Points on a hilly landscape, in no order, each with its height.
A ball rolls from a point to whichever of its 2 nearest points has the largest drop for the distance, and stops where none of them is lower. Distance is the straight distance between rows; heights are no part of it.
J352 h=225: [ -2 -15 -60   4 -19  18 -32  77   3  63 -10 -37  23 -16  -4  15  -8   1
 -28  34  27 -37 -35  22 -19  29 -48 -31  12  32 -65 -34   9  37  43  11]
J688 h=124: [ 21  11   3   4 -16  29  17 -11  55  25  14  24  24  12  44  23 -18  26
  23  57 -29  -8 -21 -30   4   9 -34 -66  -6 -33   6 -90 -15   7 -39  30]
J358 h=605: [ 43  14 -42 -27  12  39  13 -16  -1  32 -19 -24   6 -19 -14 -87  13   1
 -95  -3 -13 -49 -14 -12   2  -2  13  -3  13  41  -1 -21 -16  59  -4  11]
J372 h=97: [  26  -12  -16    0   -4    8   -7  -10   60   32    4   23  -12   31
   58   12    8   49  -29   25   -4  -18  -35  -23  -12   19  -48  -12
   -6   15   -3 -106  -24   39    1   42]
J269 h=628: [ 25   4  82  65 -40  -8 -43  17 -53   1   4 -11  29  -6   8 -24 -35  31
  -9  33 -42  56  19 -14 -28  -6 -31  -9  15 -18  49  73  18 -37 -60  -1]
J654 h=470: [ 11  -9  27 -21  34 -15  32  11 -38 -29 -15  20 -32  42  19 -11  77  -1
 -41 -31  31  -2  17  20 -10  10  50  -3   2 -15   4 -24 -18  19 -15  22]
J188 h=412: [-45 -16 -31   3 -12 -21 -11  37 -16  25 -13  -7 -39 -14   6   7  13 -47
   2  -1 -17  -2  57   9 -66 -20   0  19  24  14  -9  26  16  25  18 -22]
J110 h=175: [ 31  29  21 -14  19   3  26  -3  49  -2  49   4 -57  -4  10 -15  -4 -46
  64  29  -1 -29  -2  31  19  -6  11 -34   0 -13 -17 -13  -6 -23 -13  31]
J865 h=281: [ -9  14  37 -19  62  53  12  26  10 -13  15   3  54  -1  -5  25 -21  -5
  26  26 -31 -35 -42  13  71  33 -56  23   2  -2  20 -11 -52  -1  10  42]
J552 h=342: [-31  28  36 -16  70  42   7  51 -43 -58  -2  49  28   1  14   0  60  52
 -33  -9   2   5  -8  14  14  42 -45  23   7  23   9  -9 -71  21  10  55]
J891 h=266: [-11 -28 -30  -3   8 -46 -61  26  -2 -14 -25  20 -32 -21  43  53  34  21
   6 -56  29  10  21  10 -71   8  -2 -20 -15 -11 -60 -47   5  20  14 -23]
J154 h=588: [  8  16  14  42 -63  24  11  13  11  20 -60 -13   5  27  20  -9   8  -2
 -35  54  15   9   2 -20 -10  10 -14 -65  48  28  13   9  11  34  23  25]
J305 h=207: [ 11  55  25 -12  -2  24  -3 -41  26 -15   0 -50  10  16 -36 -36   3 -54
 -48   7 -20 -32  13   0 -10 -14  17  39  21  44  51  38  34  11  32  -9]
J829 h=592: [ 52 -39 -38  -7 -11 -19  28 -54  22  39  -1 -29 -25 -43 -12 -55  18  -8
 -96 -16   0 -59  20 -58 -33  -4  51 -18  -2  53  17 -18 -18  40   0 -22]
J373 h=219: [  8  -2   5 -19  51 -40  26  28  26 -29  -5  -5 -40  15  -3 -68  35 -18
  36 -25  12 -96 -16  59  43 -25  35   6  56 -49 -49  23  47  19  52  -9]
J482 h=516: [-23 -38  75  41 -17 -27 -36  -7 -49   7  -1  18   5 -25   2  37  12   9
   7 -24  -7  42  56 -46  -3   1 -34  17   2  11  29  40 -19 -42  15  -1]
J123 h=199: [ 34  29  12 -28   9  52   3  -8  43 -27   4  28 -55  29   8 -12   1   1
  78  74   7 -21  25  13  40 -19 -30 -51   3 -12  33  -5  -3 -36  -4  53]
J125 h=410: [ 13  67  43  -3  28  31  24  24  12 -32  54 -30  -3  22  -1 -30   3  -4
   1   4  12 -20  28  36 -19   6  15  23  13  11  12 -19  30   3 -47  27]
J137 h=260: [ -6 -21 -39   8 -14  -4 -63  46 -12  29  -3 -33  23   3  15  68  10 -18
 -55  18  33 -32 -37  -3 -18  30 -41 -29  39  55 -34  -9   0  39  84 -19]
J340 h=247: [ -8  40  -9  -8  22   1  27 -14  19  -7 -44 -36 -11  -8 -47 -68   0 -34
 -57 -15  -8 -40 -14  50  16 -13  35  36  17  14  20  51  10  25  44   1]
J846 h=341: [-41 -65   1  -5   8  -8  -2  57 -30  -3   3  30 -14 -30 -22   9  34  43
 -11 -46   9   7 -37  34  41   7 -32  39 -26 -14  -6   5 -72  16  48 -12]
J272 h=191: [ 33 -14 -62 -25 -16  16 -17  51  19  31   8  23 -16 -13  -2  25   7 -13
  -1  61  30 -38  -7 -14 -43  40 -59 -53  -1  19 -56 -46   1  58  19  32]
J732 h=130: [ 12  17  -1 -11  -8 -27 -19 -18  81  52  40  -8 -24  17  35  15 -25   0
  19  11  -5 -41 -21   2  -9  34  -4   3  22  16 -23 -61  22  23   7  36]
J666 h=158: [ 23   8 -56  -9  19 -24   1  -4  70  14  35  22 -13   1  21  27 -32  -4
  90   7   1  -6 -33  22   1  10 -18  -6  -5 -27 -71 -44  36  25  17  14]
J146 h=454: [ -6  17   8 -13 -16 -20  28  -6 -30 -34 -46  -4 -31  49  -9 -49  61 -33
 -54 -26   3  -4 -13  35   6 -14  90  -7  31 -21  15  10   7  14 -23  11]
J713 h=400: [-37 -21   6 -25 -37  33   9  44 -13 -11   8  20 -34  13  20  31   5 -45
  32  71 -43  17  28 -17  -4   0 -29 -37  30 -23  32  45 -10   4 -18  45]
J189 h=747: [ 10  -3 -30  57 -60   1  -1 -11   7  67 -57 -48  33 -19  18   4 -33  42
  22  25  -7  35 -37 -73  37 -10  16  -2  17  54 -53  33  26 -28  -1 -43]
J60 h=573: [-12  48 -20 -17 -64  50   0  -3  13 -29 -27 -21  24  54   2 -15   6   3
 -79  45   5  18 -13   1   5 -15 -10 -13  17  59  44  -8  11  22   5  25]
J948 h=105: [ 13  -2 -15 -14 -19   4 -34 -16   9  14   8  -5  18 -16   2  40  -1 -68
 -14  28 -12 -28  41 -48 -28  18 -30 -49  22  18  -4 -13  32  32   4  -9]
J840 h=655: [-58 -19  -3 -21   6  -4   9  40 -44 -12  60  -5 -32  21  -1 -22  50  -2
 -20  -1 -17  50  -9  33 -82 -10  34  42 -45  18  17 -24 -61 -21 -59   7]
J533 h=288: [ 17   3  -1  17   4 -15 -83 -16 -35  15  27 -14 -50   1  39  58  36   3
  21 -46  31  36  44 -15 -67 -17  -8 -12   2  19 -42 -22  27 -13   2 -30]
J959 h=753: [ 11  17  -9  30 -38 -40 -29 -60   7  41 -56  -3   9   0  44  31 -30 -10
  32  26 -16  19 -22 -49 -18 -21  12 -24  70  29 -48 -17  91   7   6 -19]
J452 h=739: [ 19   4 -14  25 -54  -3   0 -46  24  92  31 -54  10 -29  46  18 -56  47
  -3  37 -27  15  10 -41 -31  13   4 -25  10  22 -26 -58  16 -12 -42 -15]
J158 h=212: [ -4 -65 -74 -10 -41 -15 -21 -11  13  13 -24  14 -15 -17 -34 -11  32  53
  22 -45  27 -29 -39 -28  22  -5 -16  43  21  11 -66   8  20  43  61 -37]
J696 h=416: [  8  27 -37 -72  -8  27  -4  22 -11 -66 -17  11 -12  -5 -10 -21  42 -39
 -54 -33 -14   2  11  23 -13 -20  42  -8  25  -9  19  59  26  77   9 -12]
J417 h=209: [  2  47 -19 -49  10  59 -11 -48  22 -42  11  14  62  18   0  35 -25  -4
  24  16 -22  25  -3 -11   5   2 -23  17 -50 -11  40 -19   8 -11 -54  14]
J582 h=310: [-29  -1  25  11  13  36  32  21  -9  17 -27   2  33   9  -2   3 -12  43
 -30  37 -15 -12 -71  23  58  23 -50   7  -4   5  13 -38 -62   4  14  33]
J856 h=258: [ 60   7 -25 -13   3 -21  10 -21  12  12  10  -4 -32  25 -18 -24  13 -16
  34 -11  41  -8 -68  53  14 -11  42 -63 -17 -30 -14 -41 -33 -22  20 -10]
J311 h=350: [-23 -27  78  33 -10  15  23  49 -17 -27  25  11  10  -1  28  44  22  17
  26   5 -15  26   8 -43  57  34 -61 -55  26  -4  11   0 -20 -12  -6  31]
J694 h=670: [-34 -24  18  11 -31 -20  -1 -25 -37  28  30  22 -15  -4 -24 -22  15  14
 -39  10 -36  48  40  -7 -60 -11  22  65 -40  20  32   7 -48 -16 -39   5]
J249 h=366: [-10  39  71  15  68  25  21  10 -16 -28  11  -1  62  -1  15 -38  30  29
 -52  13 -37  -8   2 -20  -4  34 -17  39  11  14  25 -13 -42  21 -25  53]
J406 h=306: [-29  -9  24 -19  19  30   2  26 -49 -36  12  10  -3  10 -43  -8  30 -11
  -8 -27  22  55 -25  65  70  -6  29 -18 -48  20  76  36 -70 -14  22 -18]
J712 h=420: [-22 -34 -30 -19 -54  -2   3   0  15   8  -2  23 -59  28  34  19   6 -15
   5  56 -10   3 -14 -11  -1 -15 -29 -13  34   4   5   0  -4   4   1  36]
J106 h=376: [-71 -58 -32   6 -13  -5 -21  62 -40  14 -19   8 -23 -43  -6  43   9  -9
 -20  -6  -9  10   2  15 -10  13 -24  36   0  12  12  36 -25  30  51 -25]
J78 h=630: [-10  54   5 -23  34  11  23  18 -23  -3   8  -1  -3  -5 -10 -66  31 -11
 -77 -40 -24 -31  40  41 -58 -11  42  29 -10  22  20  -7 -35  29 -15  10]
J276 h=567: [  0 -80   1  50 -23 -61  26  21 -20  76 -27 -10  -3 -58  20 -10 -43  30
   1  11 -24 -37   4 -66  -3  -1  20 -36  11  11 -61 -17   8   5 -22 -28]
J931 h=339: [ -1  55   1 -24  13  51  -2 -28 -40 -67 -16  44  -4  27 -56 -45  31   1
 -41 -21  55  24  -7  34  57 -27  16 -24 -36   7  85  33 -48 -48  34  -2]
J719 h=213: [-22 -17 -48  19  -6 -50 -17  20   3   4 -57  10  46 -71 -20 -17 -24  37
  23 -31  -6 -39  67   9  -6   2  -5  -8 -17 -35 -57 -10  60  33  16 -14]
J834 h=730: [  8 -12  -2  59 -31  20 -11 -14 -38  60  17 -24  16 -20  25  28 -64  20
  11  49 -29  40 -16 -28 -30 -14 -29 -46  -4   9 -25 -10 -16 -54 -30 -34]
J511 h=326: [  9  23  40  63  27 -23 -65 -40 -26 -21  32 -35  13  -3  32  13   9  13
  34 -57  28  53   4  -6   5 -23  -5  17  -4 -32 -15  10  51 -37 -14 -69]
J162 h=755: [ -4 -29 -31  48 -87   0  -2  21 -10  35 -59 -26  14 -21  13   3  -2  15
   3  27  28  23 -31 -60  39  -4  31 -52  62  47 -42  32  49  19  40 -24]
J519 h=486: [ 31  31  46  30   0 -38 -26 -59  21  66  39  -7  -4 -15  -8   4 -82  24
  54 -46  -6  12   4  -7 -22 -14  43   9 -40 -28  -9 -39  21 -55 -41 -34]
J277 h=710: [-21 -59  28  43 -43 -41   0   6 -77  50 -14  -4 -57 -17   5  10 -19 -18
   4  13 -25  17   8  -2 -28   1  -8  -8  47  18 -18  28 -14 -43  11 -39]
J489 h=497: [ -2 -34  69  61 -34 -33 -32  -7 -30  13 -13  27 -59   9 -21   0  28  20
  12  20   2  43  70 -42 -36 -10 -68 -11  -4  12  42  27 -18 -12  -7  17]
J394 h=161: [ 42  16  38  10   3   0  -6  -1  34 -27  -5  22 -61  48  20 -13  39  20
 -10  10  49  -2  -8  -7  16  17 -34 -30  -8  11  36 -55 -43 -40  25  31]
J101 h=615: [ 14  13  53  48 -29  -4 -18 -26  -7   5 -11 -39  42  10  11   8 -12  -8
 -43  21 -25  34  14 -29   2 -12  11  -5  37  -5  31  56  28  -9 -23   3]
J152 h=538: [-31  13 -28 -20 -62  40 -27 -45  33  -7  51 -29  -9  61  -4   3 -16 -11
  -2  62  -8  48 -16  13 -17  -8  -2  19   2  51  55   5  34 -75 -11  27]
J400 h=248: [ 43   2 -48 -10   0  20  -2   9  -4   8  23 -20  39  -6 -44  10 -21 -34
   0  -1  21 -13 -43  44   9  -4  25 -45 -12  -4   6   0 -19  -2  47 -36]
J564 h=246: [-20  -7 -15 -40  24 -13  36  58  17 -28 -12 -26   9 -14 -16 -60  -5  -6
 -18 -26 -17 -46 -21  68  15 -19  21  12  39 -29 -14  27  30  67  51  -7]
J941 h=435: [  5  32  13 -39 -21  17  15  -3 -13 -58 -50 -14  11  38  -6   5  30 -28
 -56 -31  -5  41 -15  43   6 -11  75 -20  36   8  41  40  41  67  -2 -12]
J947 h=409: [-20  -1  84 -16  90 -22  61 -19  -2 -40  14 -21   4  12  18 -26  42 -13
 -41 -37 -21 -49   9   3  30   8  38  76  34  -4   6  21  -3  -4  -1  37]
J572 h=202: [ 16   6   2  -2  47 -12  15 -50   7  15  11  15  12 -24 -37  -5 -36   7
  44 -31  14 -20 -18  12  22 -12  22  -4 -70 -25   9  -5 -52 -33  -8 -14]
J639 h=579: [ 18 -61 -19  18 -29 -66  48 -36  24  67 -46 -11 -26 -46  -1 -57  -8  -8
 -40  -2  -1 -42  19 -62 -19   6  47 -44  28  41 -29  -8   9  40 -20 -15]
J836 h=553: [-13 -75 -13  24 -10 -61  10  -7 -20  73 -17   4  24 -55   9  26 -51  11
  -5 -35 -40 -26  16 -51 -15  -4   7  38 -13  16 -42  17  -9 -30 -10 -35]
J595 h=386: [  7 -12 101  34  25 -12  66  24 -29 -17 -16   0  37 -10 -30  11  11   4
  19 -11 -11  -4 -10 -11  70   8   2 -23   4 -17  35  50 -27 -27  -9  -5]
J782 h=387: [ 10  -5  34  -6 -14 -23  24 -36  46 -20 -57  38  26 -23 -28  26 -51 -27
  21 -16 -29 -20  21 -33  62 -21   6  56 -11 -30  -8  74  69  -2   3  -9]
J248 h=150: [ 32  30  -5  -7   5  24  -6   2  27 -26  -4  39  59 -22  24  36  -1   4
  23  12 -36   3  16 -43   8  58 -50 -57 -17 -30 -26 -61  14  31 -43  31]
J205 h=556: [-15  30 -23   4 -68  62 -24 -19  -5  -8  12 -30 -19  50 -15 -54  -1 -29
 -65  46   8  34  10   2 -36 -23  -2 -16 -12  52  85   1   2 -53  -4  49]
J50 h=241: [ -6 -46 -48  -1 -11 -33 -53  13  -4  -1 -52  33 -14 -62  -5   4   5  47
   9 -46  15 -35  56  17 -63  -2 -25  13 -23  -1 -38  -6  22  57  19  -3]
J821 h=159: [ 24  20  24   5  81   8  30  -5  22  18  49  11 -30 -11  17 -49  -5  37
  16  -9   6 -62 -56  21  31  26 -22  -2 -24  -3 -14 -42 -57 -13 -26  29]
J530 h=367: [  9 -22 102  33  19 -20  65   8 -12 -16  23  24  31  20  44  14  29  27
  16  10 -35  20  -7 -45  44  32 -17 -20  10 -34  28  -2 -42 -28 -29  27]
J215 h=684: [-28 -59 -32   1 -50 -29  23 -12 -28  55 -15  25 -40 -16 -17  -8 -34  23
   0  20 -24  30  44 -42 -48 -19  25  53 -30  48  21  33 -25 -20 -31 -25]
J73 h=224: [ 73   8   8  15  24   2  34 -64  -3 -29 -24  17  38   0 -16 -20  -9  10
  30 -38  23 -19 -50 -14  41 -22   7 -56 -48 -52  25 -16 -54 -29   5 -35]
J973 h=325: [ -6 -21  15  -3  18  30 -21  50 -11 -24   3  17 -13   2   6  50  28  -1
  27  -4  39  15   6   6  23  31 -44 -24 -14  -7  -4 -19 -26   6   7   5]
J841 h=135: [ 13  21  45   4  24 -21  18 -20  17  20  33  13 -62  33  32 -60  23  14
 -37  -2  12 -38 -26   3  13   7  12 -10   4  30  15 -42 -56 -20  -5  31]
J762 h=242: [ 34 -26   0  32  10 -27  13  -8 -18  -7 -29  17 -19  18  -6 -33   6  39
  52 -40  34  11 -53  19  25   8   8 -69 -44 -45  -3 -57 -71 -24   5 -22]
J165 h=437: [-15 -41 -12   9  -3 -44  33  20  -7  24 -30  -8 -21 -28 -44 -45 -17 -28
  12 -15 -18 -36  57  19 -30 -21  21   4  24   7  -8  62  27  25   4 -25]
J70 h=388: [-23  11  30 -23  34 -26  52  -6  21 -51 -16 -10  22   2  11  -8  12 -12
  -2 -44 -35 -13   4  14   2  13  63  57  14 -47   6  20  42  27 -17   1]
J730 h=411: [ 11 -37 -13  -9  -8 -25   4 -28  23  12 -19  13  10 -43 -31  29 -53 -44
   4  -7 -33 -30  45 -62  19 -19   4  37  11   4   0  70  45  -4  18 -47]
J652 h=180: [ 19  -4 -12 -13  35  -3  -2 -49  41  17   0  17   4 -36  -8 -39 -28  31
   1 -17  -8 -55 -33   5  30  -6  -9   0 -27 -22 -10 -44 -35  24  -9  14]
J226 h=443: [ -5  74 -38 -25  17   3 -16  46  37 -43 -15 -27  36  40 -14 -22  14   3
   0 -46  18   1  -7  83 -38   0  52  55  -6 -10 -14 -16  37  18   8  -1]
J74 h=617: [  16   70  -22  -23   41   18   14  -17    4   34    6    3   -6  -31
  -22 -116  -16   -1  -81    3   -8  -65   25   31  -26   20   19    2
    0   41   10  -13  -33   22  -10   31]
J117 h=308: [  5  36   6  32  26 -12 -91 -41 -17 -26  27  -4 -17 -10  29  47   9  20
  49 -44  25  60  55 -13 -44 -21 -25  44 -17   1  -6   7  36 -42   2 -28]
J675 h=160: [ 14  18 -21 -19 -23  34  -2  -9  25  17  28 -53  -5  -4 -26   2 -22 -73
 -25  41  -3 -35  15 -12 -10  -1  -9   9  37  50   8  33  33  24  19   2]
J526 h=430: [-12  -4  98   6  33 -20  44   6 -13 -16  48 -19 -32  12 -18 -44  31  -7
   8   5 -27 -19  16  -1   9  -9  11  63  12   8  37  64 -18 -44 -16  33]
J507 h=643: [-14  28  -3 -49  34  13   6  57 -20 -19  50  -9  12  52   7 -16  39  -3
 -57 -19   1  10  -2  42 -73   2  28  50 -19  16   7 -33 -29  17 -50   5]
J611 h=762: [ -8 -15 -54   0 -40 -12   3 -19  29  34 -56 -11  55 -25  27  11 -37  14
   6  35 -15  11 -19 -49  18  11  13 -10  70  29 -55  30  91  64  18 -11]
J539 h=269: [-29  13  30 -14  25  36   8   0 -53 -51  30  -6  59  -8 -33  26 -13  -1
  -6 -16   4  51  -9   7  35 -10   0  -7 -29  -5  84  40 -35 -46 -15  -4]
J296 h=451: [-47   6  54  11  -9  -1  11   4 -15  -5  47 -27 -60  34 -20 -18  16 -16
  -5  29  -9   7  11  11 -21 -13 -24  42   6  26  35  19 -11 -34   3  23]
J275 h=178: [ -1  19 -59  -8  13 -25 -56   0  32  13  19   0  22 -12  14  53 -14  -4
  73 -25  22   1 -10   7 -24  -4  18  13 -20 -34 -83 -37  55  12  37 -31]
J183 h=223: [  4  13  29 -23  25  36  25 -11  -3 -62   4  26  -6   7 -15  27  -7  -9
  72  24   6  -5  13  -9  80   2 -42 -28   6 -37  15  11  -2 -38 -39  26]
J426 h=154: [ 22 -32 -54 -20 -31  16 -17   4  20  18 -11   5 -15 -30   0  30  22 -28
 -33  59  14 -17  10 -78  -9  14 -63 -32  19  25 -21 -14  11  73  26  32]
J471 h=697: [-29 -87 -15  31 -51 -40   1 -13 -47  76  21 -18 -59 -12   9  -3 -42 -18
 -18  35 -29  26   8 -65 -38 -10  10  24  14  46  -8  23 -19 -47 -32 -53]
J474 h=425: [-24 -35  16  13  50 -36  64   3 -20  10  38   9 -16 -15  -5   3  -4 -27
  51 -21 -10   8  23  -4  14   5  23   3 -12 -81 -14  18   9 -42 -49  -5]
J104 h=536: [-23 -67  43  32  35 -45  -1  -8 -32  28  25   4  15 -35   2  48 -20  -3
  -2 -50 -34 -12  22 -27 -15  -3 -18  46 -22  -7  -1  45 -17 -22  19 -34]
J632 h=263: [-36   7 -35  -9  47  11  28  36 -49 -43  35   0  59 -15  17  47  -4   3
  23 -57  35  55  -7  35 -11  -4  37  35 -41 -52 -14   7   8   4  -2 -44]
J992 h=49: [  5 -16 -13 -14  -3 -18 -11  -3   2   7 -29 -16  39   0  10  26  15 -23
 -24  -1 -18 -22 -30 -26  14  18  -6  -4  21 -20  -3  -9 -12  37  16   1]
J144 h=407: [-42   1  -9 -36  18 -32  43  17   6  -4  11  -7   7   6   9  -6 -14 -20
  29 -15 -52  12  29  22 -23 -11  57  52 -10 -52 -10  31  33  -8 -58 -12]
J155 h=721: [-12  -2  16  55 -35  11 -40  27 -59  40 -30  -5  -9  -2   7   8 -11   5
  19  20  -1  59  15  -3 -29  12 -17 -55  15 -12 -26   9 -12 -35   3 -11]
J650 h=289: [ -9   1 -43 -26  80  31  20  76 -48 -70  34  44  34 -24 -20  10  28  21
  15 -40  50  11   1  39   2  12   1  27 -38 -46  -9 -13 -42  23 -22   5]
J852 h=315: [-49  -2  -3 -19  69  19 -11  72 -30 -53  16  46   2 -38 -35  -1  36  65
   4 -34  22 -11 -15  54  32  23 -38  73 -30  -5 -11  -7 -77   5  30  26]
J179 h=211: [ 24   7 -37 -17   7  16  27  11   7  17  32 -33  38 -28 -33 -16 -24 -67
 -51  26  -9 -34   3  13 -26 -10  -1 -32 -14   3  27  20 -24  -4 -12  -9]
J204 h=373: [-18 -40  63  20 -21  13  29  54 -50  -1  12  31 -14 -17   5  24  -4 -24
  16  40 -52  30  43 -29   8  15 -49 -52  -3 -23  21   9 -36 -23 -53  31]
J423 h=181: [   0  -24 -117  -21  -48   25  -43   -4  -10   12  -29   14    8  -29
  -40   20   12   43   18    0   28   20   -1  -20   -2  -36  -26   23
    5   16  -44   37   21   32   64  -51]
J45 h=249: [ -3  17  -4 -26  14  38   4   9  37 -39  17   5  37 -11 -29  10 -12 -43
  34  47 -16 -23 -27 -23  77   2 -50 -46  12 -25  13   8 -16  -6  14  23]
J396 h=459: [  0  69 -19   8  -7  -6  -7 -17  15  20  -2 -39  50  37   1 -42 -20  20
  -4 -27  14  18 -22  71 -33   4  39  19 -29 -15  -8 -55  26   1 -39  -3]
J87 h=243: [-17 -33 -66 -30 -29 -28 -20  19   5  15   9  31 -48  31  14   3   3   7
  61 -15  17  29 -50  63 -27 -28  31  20 -24 -39 -46 -27  -8 -22   2 -28]
J92 h=523: [ -7  -7 -54 -12 -61  30  -7 -91  49   4  22   0  -8  44  18  24 -39   5
  22  66  20  30  -8 -25 -12 -18 -10   6 -24  33  30 -31   6 -40   1   7]
J961 h=204: [-10  -9 -85 -30 -26  -2 -61 -13   7 -12 -23  19  22  -8  -8  44 -15  21
  28 -27  23  31 -19  18  -4 -26  -9  23 -25 -30 -35  -5  21  20  63 -33]
J628 h=740: [-33 -43 -40  28 -47  18  26   7 -19  68 -16 -32  21 -27  12  17 -68  34
  -6  51 -25  32 -61 -41  27   1   4   2  13   7 -54  10  -3 -29 -11 -35]
J879 h=475: [-23 -22  16   9 -28  24  -2 -13 -11  17  -1  22 -57   8 -20 -24  11  10
 -20  35  20  16  48 -16 -21  -3 -53  -5 -22  46  47  -1 -44 -25  10  36]
J715 h=179: [  9  50   8 -27  34   8  17 -30  21 -35  20  19  51  17  32  16 -20  20
  37 -11 -25  23  25  -5 -14  34   7   3 -14 -44  -9 -52  44   8 -82  27]
J775 h=220: [ 23 -21 -47 -37 -18  -7 -37  16   9 -21   3  42 -51  52 -31   6  32  27
   9 -16  55  23 -75  20 -11 -25   0  14 -55 -14 -18 -59 -23 -17  13  -4]
J68 h=95: [-10  -8  18  17 -16  -3 -26  15  17   2 -49 -32  30   5  17  53   2  14
 -52 -45   9 -34 -36   4  21  44 -14  -9   7  12 -30 -12  13  51  65  -8]
J691 h=499: [ 23   4  20  34 -20 -43  16 -62  23  67 -20 -16  42   1  21  21 -78  13
  43   0 -21   1 -19  -2  36  10  13  -8 -23 -29 -28 -10  28 -34 -17 -22]
J930 h=406: [ 24 -41  38  -8  37 -15  68  -9 -34 -10   7  13 -18  -3  -7   3  32 -33
  15 -18   5 -15 -15 -23  50 -12  37 -14  -8 -49  14  28 -48 -32 -14   6]
J593 h=198: [ 45  13  14 -32  44 -32  30   9  43 -33  26  10 -57   6  15  -9  30 -46
  66 -12  20 -73  -5  20  52   8  17  -6  35 -44 -37  12  40   9   5  42]
J80 h=365: [ 34  52  22 -26  37  59 -20  -2 -27 -51 -42  37 -50  20 -47 -52  59 -23
 -37 -13  40 -10  34  38  15 -14  18 -16 -19  16  47  26 -39 -14  31  16]
J97 h=602: [ -2   5  64  39 -34  14 -19  16 -20  -6 -13 -35   1  24  23   7   9 -41
 -43  14 -27  12  -5 -33  10   5   1 -53  67  22  27  39  44  44  23 -10]
J93 h=240: [ 11  29  13 -15  25  54   5 -12 -12 -77  26  -4  83  32   5  27  -4  -3
   0   8  -7  39   8 -20  22   3 -15 -61 -23  -3  69   4  -6 -19 -38   7]
J786 h=745: [ 35  -1 -28  14 -51  -9 -15 -64  48  75  12  18   1  -8  44  26 -54   0
  31  67 -22  36   6 -61 -31   4   4 -39  24  22 -44 -49  52 -16 -22  -9]
J336 h=344: [ 16  43  41  36  28 -14 -22 -37   8 -46 -32 -23  42  41  15  19  24  14
  30 -60  38  20  34  18  21   9  31  30   8 -43   5  -6  56   1  -5 -29]
J37 h=364: [  2 -13  42  17  18 -23  -6 -51  45 -31 -44  10  -8  -7  -9  18  10  22
  61 -41   4  -1  16  17  42 -13  10  59   1 -38  -9  23  49  -4  16   5]
J692 h=473: [  6  53  27  37  -5 -17   7 -38   0  54  24 -21  17  -1  -8 -55 -65  48
  29 -24 -11  19  11  55 -49  10  46   7 -25 -11  26 -33  19 -22 -56  -1]
J912 h=426: [ 30  60 -14 -10  42  15  24  28  29 -59  26 -18   4  40   9  12  33   3
  12 -18  68   5  22  72  -2  11  26  27  11  -3 -31   3  56  -2 -18   7]
J136 h=237: [-39  21 -38 -16   9  14 -25  -6  -2 -37  24 -11  25 -13 -10  60 -26 -14
  26 -41  15  43   5  28  -3 -32   8  52 -47 -44  -2  37  12 -27  36 -61]
J128 h=192: [ 15   3   4 -28   4  11 -31  30  -4 -58 -24  55 -74  60   5   8  59  30
 -30 -25  82  32   4  16 -15 -15   0  -7 -43  10  11 -65 -22 -39   4  18]
J803 h=392: [  4  44 -27 -78   8  55 -12  28   5 -44 -17  19 -37  15 -27 -32  40 -37
 -37  35   9 -25   0  40  21 -18   6 -17  18  -3  48  58 -13  18  19  21]
J805 h=296: [ -6 -16 -26 -30 -10  15 -74  47  18 -10  28 -21 -16  24  15  77  19   3
 -20  21  42   0 -11   9 -14  19 -34  -6  -2  39 -15 -25   5   2  31   7]
J771 h=389: [ -7  65  60  27  69   9  -7  20  -4 -23  72 -51  32   0  -6 -50  21  18
 -25 -17 -17 -23   6  38 -25  26 -26  71   5  27  29  -5   0  18 -39  21]
J284 h=438: [-28 -22 -46  -4 -18 -42   7   7  20  -4 -52  17  -3 -54 -21 -31 -56 -56
   7  -3 -22 -20  72 -24 -10 -40   4  51  26  12  -6  76  65  28  12 -29]
J527 h=511: [ 18   0 -39  18 -43   4   6 -70  45  17  -7   8  19  29  -3  23 -49   4
  47  42  -2   5 -43 -21  44 -19  12   3 -30 -22   1  -2   7 -55  15 -22]

Call two points neighbours if one is among the 2 nearest of the other. Go from one point of each pair to the other, from neighbour to neighbour, staying as low as possible. Name the highest point that can't be avoided.
J70, J852: J474
J110, J841: J856
J719, J423: J165
J423, J372: J961
J841, J423: J87
J948, J110: J340

For each start below, name every point that the ball comes to, in order.
J284: J730 > J782 > J37 > J336 > J511 > J117 > J533 > J891 > J50 > J719
J507: J78 > J74 > J358 > J829 > J639 > J276 > J836 > J104 > J482 > J489 > J879 > J296 > J526 > J947 > J70
J146: J941 > J696 > J803 > J80 > J931 > J406 > J539 > J93 > J417 > J715 > J248 > J688 > J372
J611: J959 > J786 > J452 > J834 > J155 > J277 > J471 > J215 > J694 > J840 > J507 > J78 > J74 > J358 > J829 > J639 > J276 > J836 > J104 > J482 > J489 > J879 > J296 > J526 > J947 > J70
